Each row is a point on a landscape with many valleys, with its height.
A ball rolls from a point to the lowest of its 3 nearest points, and stops where none of them is lower. Distance is the straight distance between rows; heights are no part of it.
z593: 0.382  0.632  2.038  3.600  1.659  -2.688  1.640  -1.456  (h 77)
z290: 3.168  2.817  3.361  0.209  3.013  -1.564  -4.750  -0.983  (h 331)
z448: -3.427  -4.499  -1.960  -0.886  -2.811  -0.084  3.921  2.385  (h 277)
z360: 1.530  0.275  0.100  0.890  0.404  0.952  0.489  -0.922  (h 299)
z834: -4.118  -2.680  -0.695  1.907  -2.566  1.487  7.304  1.789  (h 395)
z7: -1.943  -3.983  -2.845  -1.864  -2.367  0.962  1.999  2.349  (h 334)
z625: -1.587  -1.737  -1.042  1.464  -1.772  2.740  5.481  0.854  (h 280)
z858: 1.869  -0.274  0.497  -2.428  0.874  -1.470  -4.721  -0.093  (h 533)
z561: 2.192  2.136  0.093  1.185  0.284  2.874  0.759  -0.962  (h 222)
z582: 2.781  3.749  0.906  -0.053  1.261  2.341  -2.441  -0.915  (h 198)
z219: 0.076  -0.919  -1.293  0.526  -0.898  2.305  2.235  0.345  (h 345)
z738: 0.545  0.118  1.417  2.673  0.765  -1.674  1.905  -1.221  (h 369)
z118: 1.532  0.540  -0.385  -1.412  -0.012  1.269  -2.281  -0.195  (h 245)
z20: -7.453  -5.028  -0.247  0.619  -2.116  -5.787  2.395  1.251  (h 485)
z574: -2.412  -0.243  2.107  4.387  0.975  -3.930  3.422  -1.434  (h 757)
z590: 2.974  6.547  0.474  -1.339  0.656  5.054  -2.374  -0.420  (h 237)
z451: 1.170  -0.559  1.804  1.351  1.852  -3.204  -1.090  -1.094  (h 397)
z486: 1.756  0.153  0.894  -1.328  2.006  -2.098  -3.706  -0.540  (h 517)
z542: -5.216  -3.846  -0.549  0.858  -1.935  -2.889  4.032  0.827  (h 396)
z155: -0.696  -2.879  -2.729  -1.967  -2.358  2.569  1.447  1.631  (h 381)
z620: -2.077  -0.829  0.588  3.173  -0.266  -1.533  3.835  -0.438  (h 514)
z845: -5.710  -1.171  1.144  4.528  -0.333  -2.957  5.353  -0.748  (h 664)
z917: 3.151  5.300  0.977  -1.690  1.556  3.042  -4.076  -0.069  (h 199)
z488: -2.781  -0.750  1.402  3.182  0.632  -4.196  2.615  -0.819  (h 640)
z237: 2.439  1.774  3.048  2.431  2.867  -1.652  -0.889  -1.856  (h 117)
z293: 1.918  1.742  -0.700  -4.241  0.077  0.847  -6.022  0.303  (h 332)
z161: -0.808  -3.041  -0.012  -0.521  0.414  -4.564  -1.395  0.012  (h 548)
z83: 1.067  1.093  -0.917  0.171  -0.699  3.469  1.141  -0.286  (h 278)
z614: 0.304  -2.253  -1.949  -2.232  -0.996  -0.208  -1.570  0.659  (h 300)
z177: -0.869  0.150  1.029  3.611  0.538  -1.035  4.143  -1.092  (h 523)
z225: 2.940  1.475  2.446  -1.890  2.336  -2.030  -6.397  -0.235  (h 311)
z87: 0.631  -1.087  -0.440  0.207  -0.043  -0.168  0.438  -0.202  (h 383)
z254: -0.022  0.074  -0.822  2.007  -1.016  3.677  4.477  -0.018  (h 335)
z869: 1.151  -0.153  -2.030  -1.890  -1.429  3.435  -0.547  0.810  (h 310)
z422: -3.360  -1.822  -0.087  2.377  -1.434  0.649  6.426  0.784  (h 358)
z170: 2.070  5.474  -1.025  -3.907  0.497  4.205  -4.392  0.652  (h 255)
z545: -2.618  -4.113  -0.542  -0.736  -0.522  -4.406  0.049  0.479  (h 499)
z367: 1.715  1.639  -1.637  -2.450  -0.769  3.535  -2.544  0.134  (h 224)
z34: 1.934  2.451  -0.330  -0.803  0.311  3.105  -1.794  -0.405  (h 137)
z859: 1.871  3.280  -1.728  -4.476  -0.168  2.928  -4.879  0.654  (h 306)
z436: -0.877  -2.608  -1.022  -0.216  -1.002  -1.124  0.833  0.417  (h 443)
z247: 2.781  4.033  0.770  -2.535  1.507  1.885  -5.006  0.082  (h 144)
z945: -2.399  -2.617  0.434  1.537  -0.218  -4.325  1.600  -0.168  (h 181)
z585: 1.526  3.237  -2.421  -6.130  -1.001  3.145  -5.963  1.608  (h 352)
z46: -3.704  -1.243  0.425  4.047  -1.074  -1.069  5.762  -0.340  (h 133)
z733: 1.290  -0.724  -1.969  -3.267  -0.756  1.540  -3.194  1.003  (h 56)
z145: -2.427  -2.993  -1.554  0.683  -1.861  0.878  4.211  1.351  (h 200)
z920: 2.793  3.006  1.690  -2.890  2.013  0.204  -6.325  0.265  (h 233)
z730: 1.001  0.948  0.598  2.594  0.467  0.569  2.533  -1.157  (h 386)
z477: -0.684  -1.123  -0.596  1.561  -0.688  0.600  2.879  -0.178  (h 412)
z497: 2.863  3.004  1.959  1.051  1.968  0.406  -2.406  -1.352  (h 246)
z704: 0.594  -1.539  0.812  -1.310  1.131  -3.893  -3.222  -0.477  (h 515)
z611: 1.173  -0.936  0.513  -0.365  1.049  -2.123  -1.338  -0.566  (h 472)

Two balls start at each pair of points below. Name the first point that both come to, or write never.
z360, z477 | z561
z859, z225 | z247
z574, z219 | never
z858, z87 | never
z436, z83 | never

For each start below, name the point where the ball stops.
z730 | z34
z611 | z593
z254 | z145
z177 | z593
z590 | z34
z585 | z247
